A landscape with many valleys, sampled at points; each row gives a point and its height.
A ball rolls from a point to the lowest of its 2 nearest points, and stops where none of them is lower. Distance is the straight distance between rows; heights are no part of it.
Bimov: [ 27 -16 -12 -11  22  14   0  -5 -10  -9 -32  13   3  34  26 -13  22   5
 -27  -4  -1 -12]  h=274
fiki: [ 24  15  -6   5   9 -10 -14  19 -36  14 -11   7  30  25   6 -13 -18 -18
  25 -43  23 -35]  h=397
Rumu: [-32 -17 -12  48  11   4 -28 -10  -8  12  30  -8 -13 -18  -9  -6  -8  -1
 -28   6  25  -9]  h=315
zimo: [ 19  10   2  -1 -30  20  28   7   4  -3 -14  -8  25 -18 -26  16   1  -2
  27 -12 -15  41]  h=270
vupe: [ -6  32 -21  -1 -11  36  21   7  39  -3 -10 -12  27  -7   9  22   6  -7
  -3  47  -9  30]  h=609
Bazos: [-18 -20  -2  13 -39  19  25 -32  -5  21  -7  -4  -8  14  26 -10 -14   8
  -4 -17  21 -12]  h=465
kal: [  0   2  15  10  28 -21  20   9   9   0   0 -22  -8 -18 -16 -14   9 -32
  19 -33 -15  19]  h=595
dore: [-49  10 -24   4  -5   4   9 -18  13  21 -19 -13  39  -3  16 -21 -13 -13
  16  -2   4  -6]  h=570
Lav: [-26  13  -1   5 -14   6  -4   9   9  -9  31  14   4 -12   2  12   1 -22
 -13  49  23   1]  h=482
mif: [-22  16   6 -30  25 -21  23 -20  31   1  -9 -11  10  13  42 -24  -9  -6
  15 -20  -1 -40]  h=407
ranod: [ 35   1  14 -31 -44  24  16  21 -26  -5   9  35   5  29   8  13  -4  -4
  -2  36  18   6]  h=439
tuzo: [-13  -2 -12 -41 -57  10  37 -10   3  21   6  28  19  -8  20   7 -28 -10
  -2   4  25 -11]  h=568
Pifo: [ -9  11  12 -20  -1 -11  30   9  34  -3 -20 -17   6  -1   3 -13  -1   3
  52  10 -28  20]  h=186
tiru: [-16   9 -16   1 -15  12  34 -24  11  16 -26  -7  25   8  49 -26  -5   1
  21  22  12 -11]  h=535
Mov: [ -5   9  -2  17 -14   6 -37  -2 -10  11   6  -8  20  20 -26  21 -22  24
  18   4 -10 -20]  h=425
muti: [-19 -27  -9  12  -2 -24   0  -8  20   5 -20 -11   1  -8 -11 -19   4  18
  41  10 -13  45]  h=617
Bovi: [ -2  31 -29  11  26   3 -33  14  -4   7 -16  -8  34  15 -32   8  -4 -11
  13 -38  -6  -5]  h=319
bopes: [ 39   0  -2 -23 -17   2   5  22 -26  -5 -15  23  21  25   8  -8  -4  -2
  10  16  12   8]  h=338
rim: [ 11   8  10   1   6 -20 -40  12 -21   6   0  -7  21  24 -24   2 -27  23
  13  -6  -5 -56]  h=475
namu: [-16 -15  -3  13   3  -9 -12   3  11   6 -35 -12  14  20  -1  -7  -4  22
  31  16 -12   5]  h=632
Fute: [  9  13 -12   2  36 -14 -34 -11  -7   4 -19  18 -16 -15 -26  18  19   9
 -29 -10 -31  -1]  h=204
zir: [-18 -11  26  27  12 -40  -8  -3 -10   9 -12 -31 -26  23  21 -28 -15   5
  41 -11   5 -27]  h=378
nepad: [-28  14   2  -7  21 -21  17   3  39   5  -8 -23  15 -11  13 -18   5 -16
  21  22 -10  -3]  h=247
Zis: [ 20  41   1   3 -28  29   4  19  10  -4  17  -2  -5 -17 -10  42  -2 -15
  13  16 -22  22]  h=553
Zelid: [-20   9   6  -8   3  -4  30  -2  33   2  26  -7  -8 -10  28 -11  12 -25
  13   1   3  -6]  h=306
vaku: [-32  19   7 -11   1 -20 -16   2  17 -11  33  -7  12 -46 -19   8  -9 -23
  10  -2   4   4]  h=458
ropu: [ 12 -33  12  33 -10  -3   4  -3 -35   9  16  -7 -26  11   6 -20 -11  -1
 -11 -32  13 -16]  h=268
nomut: [  7  14 -30  -5  38 -13  -9   7  -4   2 -27   5  36  12 -18 -12   6 -19
 -13 -20 -10  15]  h=284
Runab: [-10  10  -3 -16 -33   5  -5   9   3  -2  -1  36  26   5  11   7 -19 -15
   0  56  22   4]  h=539
pivif: [ -7 -28  25  21  30 -32 -23  -1  -2   8  -3 -10 -17   2  -3 -11  -3   3
  13  -7 -10 -24]  h=347
Ralab: [ 11   0  10 -37 -52  23  31  -2 -20   3   4  36   3  10  29   4 -21  -1
 -21  29  31 -18]  h=515
razik: [ 25 -18 -14  15   4   8 -22  16 -14  -4   9  12 -37   1 -16  17  10  26
 -48  19  -9  19]  h=328
Pep: [-10  14  -1  -4   3  19 -15   0  13 -19  45   7 -11 -14  19  13  12  -1
 -40  18   8 -19]  h=435
kap: [-21  -7   2   5  32 -16 -34 -13 -11  -3   9  -4 -19 -28 -26  -2   6  11
 -27 -27  -2   1]  h=246
lerem: [  1   1 -31   8   2   7  -8   8   3 -10   2  20  11  -5  -5   3  20  -2
 -34  23  -2  38]  h=254
Suv: [ 28  -3  -5  -3  31  -1  -8  17 -16  -4 -25  29  -8  30  18  -8  14 -31
 -21   1  13 -19]  h=337
nalis: [ 21  10  -7  -4  24  38  28 -11   3  -3 -17 -20  10  21  39 -13  22  -2
 -28 -12  -2  -6]  h=333
Samog: [ 30  -9  -2  -6  40  16   5  -9   6 -15 -33   1 -12   6  10  12  38   8
 -40   8 -22  -3]  h=210
Neme: [ -1 -20   1  33  -9  17   5  -2   9  -8  23 -13 -29  -5 -16   9  15  25
  -9  10 -15  45]  h=218
teda: [  4 -10   8  17  11 -32 -17   7   3   6 -46 -28 -13  40   5   6  -8  22
  44  35   6  15]  h=646
Febir: [-18  13 -10  -3   7  47  31 -23   7   3   5 -23   9   9  42  -6  12  -5
 -26 -30  -4 -21]  h=381
pivob: [ 28   6  13 -12  -8  20   2   2   7  -8   6  -7  -9  33  15  21  11  13
  -1  25 -16  -2]  h=491
gazez: [  9 -28  21  43   0   9  -1   6 -32   6  34  -4 -37   4 -19  -4   3  -1
 -23  -2  27  -8]  h=228
risin: [ 19  29  17 -31 -18  20   5   2   0  -3   9  -1  12  24  -1  23  -2   6
  20 -14 -28 -11]  h=538
Paza: [-39  10 -12  12  28 -20 -40 -13  16   4   6 -13  12   0 -13  -4 -14  -2
   7  -7   3 -19]  h=419
Meso: [ -5  17 -10 -43   0 -33  24  -4  22  -2 -24  14  28  15  30 -30 -16 -10
  24  -5  -3 -33]  h=467
kono: [  0 -21   9  -1  18 -47 -17  20   1 -14 -11  23  -5 -35 -33 -10  12  -4
   1  24   3  32]  h=209
kuf: [ 18  19   4 -12  -9  22   1   5  -9  -7   2  -3  20   2 -11  10   2 -16
  11 -44  -5  -4]  h=569
taf: [-15   8   3   4   3 -14 -37   8   2   2   3   1  -5  10 -18  15 -13  34
  -6  45  -8 -16]  h=361
kagob: [-24  -6  -7   4  38 -37 -20   3   3   3 -10   2  11  -5   8 -28  -4 -21
  24  -8  11 -19]  h=386
ropi: [ 15  20 -20  12 -12  33 -15 -11   5   4   8 -13  -6  26  14  39   8  24
  -4  29  -6 -11]  h=433
Luza: [ 10  -5   2  29   7   5  -5   2 -23  16  -5  -8  -8  34  22 -12 -16 -14
   9 -30   9 -31]  h=322
Mape: [-21 -19   7  12  24 -30 -40   2  -2  -2   7  11 -27  -8 -22   7   2  31
 -14  34   1 -36]  h=304
Faso: [-18  -4  10  -8  21 -26  31  -9  25   4   6 -11 -22  -4  39 -35   2 -29
  14 -16  12 -27]  h=352
sig: [ -1   5 -14 -60  -7 -19  17   0  -7 -11   0  22  24   2  21 -28  -7 -14
  -6 -33  15 -30]  h=519
nemep: [ -6  12   2  18 -35  38  21   2  27   3  10   7   3  -8   7  31  -5 -19
   7  23  -6  22]  h=580
Rofak: [  5   2  -9  12 -11  41  21 -18   5  -4  23 -20 -23   5  14  15  23  33
 -24   8 -19  27]  h=293
Patu: [ 33  28  -5  -4   4 -10  -2  26 -20   4 -18  18   3  45  23  -9  -7 -42
  10 -17  22 -27]  h=418
Vemuf: [ 39 -24  38 -12  15 -23  15  13 -10 -12   1  -2 -35  -3   3 -14   2   5
  15 -17 -11  -2]  h=215
bag: [  5  -6 -16 -18  25 -18  -6   1  -5 -15 -12  18  19 -22 -21 -15  14  -2
 -13 -24  -9  13]  h=253
Kibik: [-15   1   1   4 -32  39  34 -31  11  14 -12  -9  -4   8  38   5  -4   5
   5  33  24 -11]  h=499
Dat: [-23  41   1 -26 -28   7 -10  -1  14 -12  39   4  21 -42 -13  34  -3 -21
  -3   5   8   2]  h=485
tupir: [ 11 -39   9   0  -5 -28 -15  14 -15  -3 -16  10  -6 -11 -22 -16  -8  18
   6  24  16  41]  h=145
Dem: [  8   6  15  -6 -29  10  36  -1  16  11 -26 -19  10  -4  -8  -7  -8   1
  57 -17 -35  31]  h=230
gekez: [  8 -28   3 -47   3 -28   7 -20 -15  -8 -13  34  -1 -30  -9 -16  21   6
 -21 -25  -7  12]  h=278
zube: [  4 -18  33  24   5 -14   1  15  -4  -1  30 -10 -27 -12 -20   6   4 -12
   9  -1  10  16]  h=185
Dosun: [  5   9 -12  10  13  22 -33   7  -4  -8  30  10 -24  -5  -6  26   1  22
 -56  14  -1  -5]  h=387
rok: [ 31 -19  -1  43 -27  26  -1   6 -22   4  13  -8 -14  11 -19  14   4  13
  -9   0   3  43]  h=133
danik: [-12  62   2  -8 -16  37  -6  -4  14  -4  23  -8   7 -16 -13  29  -5 -27
  -3 -14  -5  10]  h=518
Lufol: [ 21   8   5 -14  24 -14  -4  10  15  -9 -30  11 -23  -8 -15  23  32  -1
 -22  13 -38  23]  h=140
muvod: [ -9   0 -19  41 -15  48  -8 -18   7  -3  11 -11  -7   8  15  19   3  20
 -16  21   6   3]  h=368
Mag: [ 31 -22  14 -16  -7 -32   0  20 -20  -8 -30   8   7   7  -6 -20  -2  15
  24   3   7  22]  h=227
dabo: [-11 -38  10 -21   3 -49 -11  -3   0  -7  -9  15 -10 -54 -28  -8   6   9
  -4 -11  -1   3]  h=244
Vuniz: [-26   8 -32  49  18  32 -15 -20   5   4  20  -9  -5 -11  13  15  16   2
 -28  19  27  -4]  h=374
Vob: [-19 -14   5  14  20 -14  10  -6  24   3   0 -31  -1 -22 -21  -8   9   1
  20 -16 -28  40]  h=605
Koras: [ 19  25   3  -7  16   4  29   7   1   0  -7 -28  19   0 -10  -7  -6 -22
  21 -54 -14   7]  h=584
Lasob: [ 20 -15 -42  -5   4  19 -14  -2 -23 -13 -19  39  16  -2  -7  -4  17  21
 -45  -8 -12  24]  h=178
migo: [-14 -29  21   7  -5 -24   8  -4   9 -10  37 -28 -32 -27 -20   4  -2  15
   9 -16 -13  -5]  h=144
lusu: [-20  -5  -2  10 -18  38  19 -22  -4  20  18 -10   1  11  24  -5 -16 -14
 -11 -45  15 -25]  h=431
Tatef: [ 28 -16 -13 -12   1   8 -19   8 -33 -16   3  37  -4 -14 -25   4   9  11
 -43  -1   5   5]  h=255
ledof: [-21  10 -18 -47 -52  -3  20   2  -8  11  -4  43  40  -5  23 -13 -10 -14
   0  40  34  -3]  h=604
bepa: [ 10 -14  42 -27   1 -22  13  -5   0 -11  30 -16 -30 -17 -13   4   3  12
  -1 -30 -12 -26]  h=179
Tolof: [-16 -19   3  23  32 -15 -38  -1  -8  -8  26  11 -32 -24 -33   4  -1  10
 -41   4  12 -25]  h=271
rekaz: [ 30 -16  36  16   0  -9   6   9 -21   9  -5 -22 -28  21  -9  -5 -13  24
  34 -29  -2  -5]  h=256
lun: [ 36  -5  13  11 -40  27  23  12 -22   5  -8   4  -5   1 -17  12  -9   4
  17   6  -1  36]  h=222
Vub: [-48  -3  -3   1   8 -31 -25 -16  12   4  20 -13   9 -30 -31  -1 -18   4
  20 -17  -6  12]  h=441

Call two points neighbours if one is among the 2 nearest of the other. Go from one point of each pair to the other, from neighbour to neighbour, staying as low as possible. Name the highest point that can't be avoided.
rok, migo | Patu
Lasob, migo | ledof
tupir, rok | kuf
tupir, bag | gekez
Lufol, Pifo | Vuniz
rok, Pifo | zimo
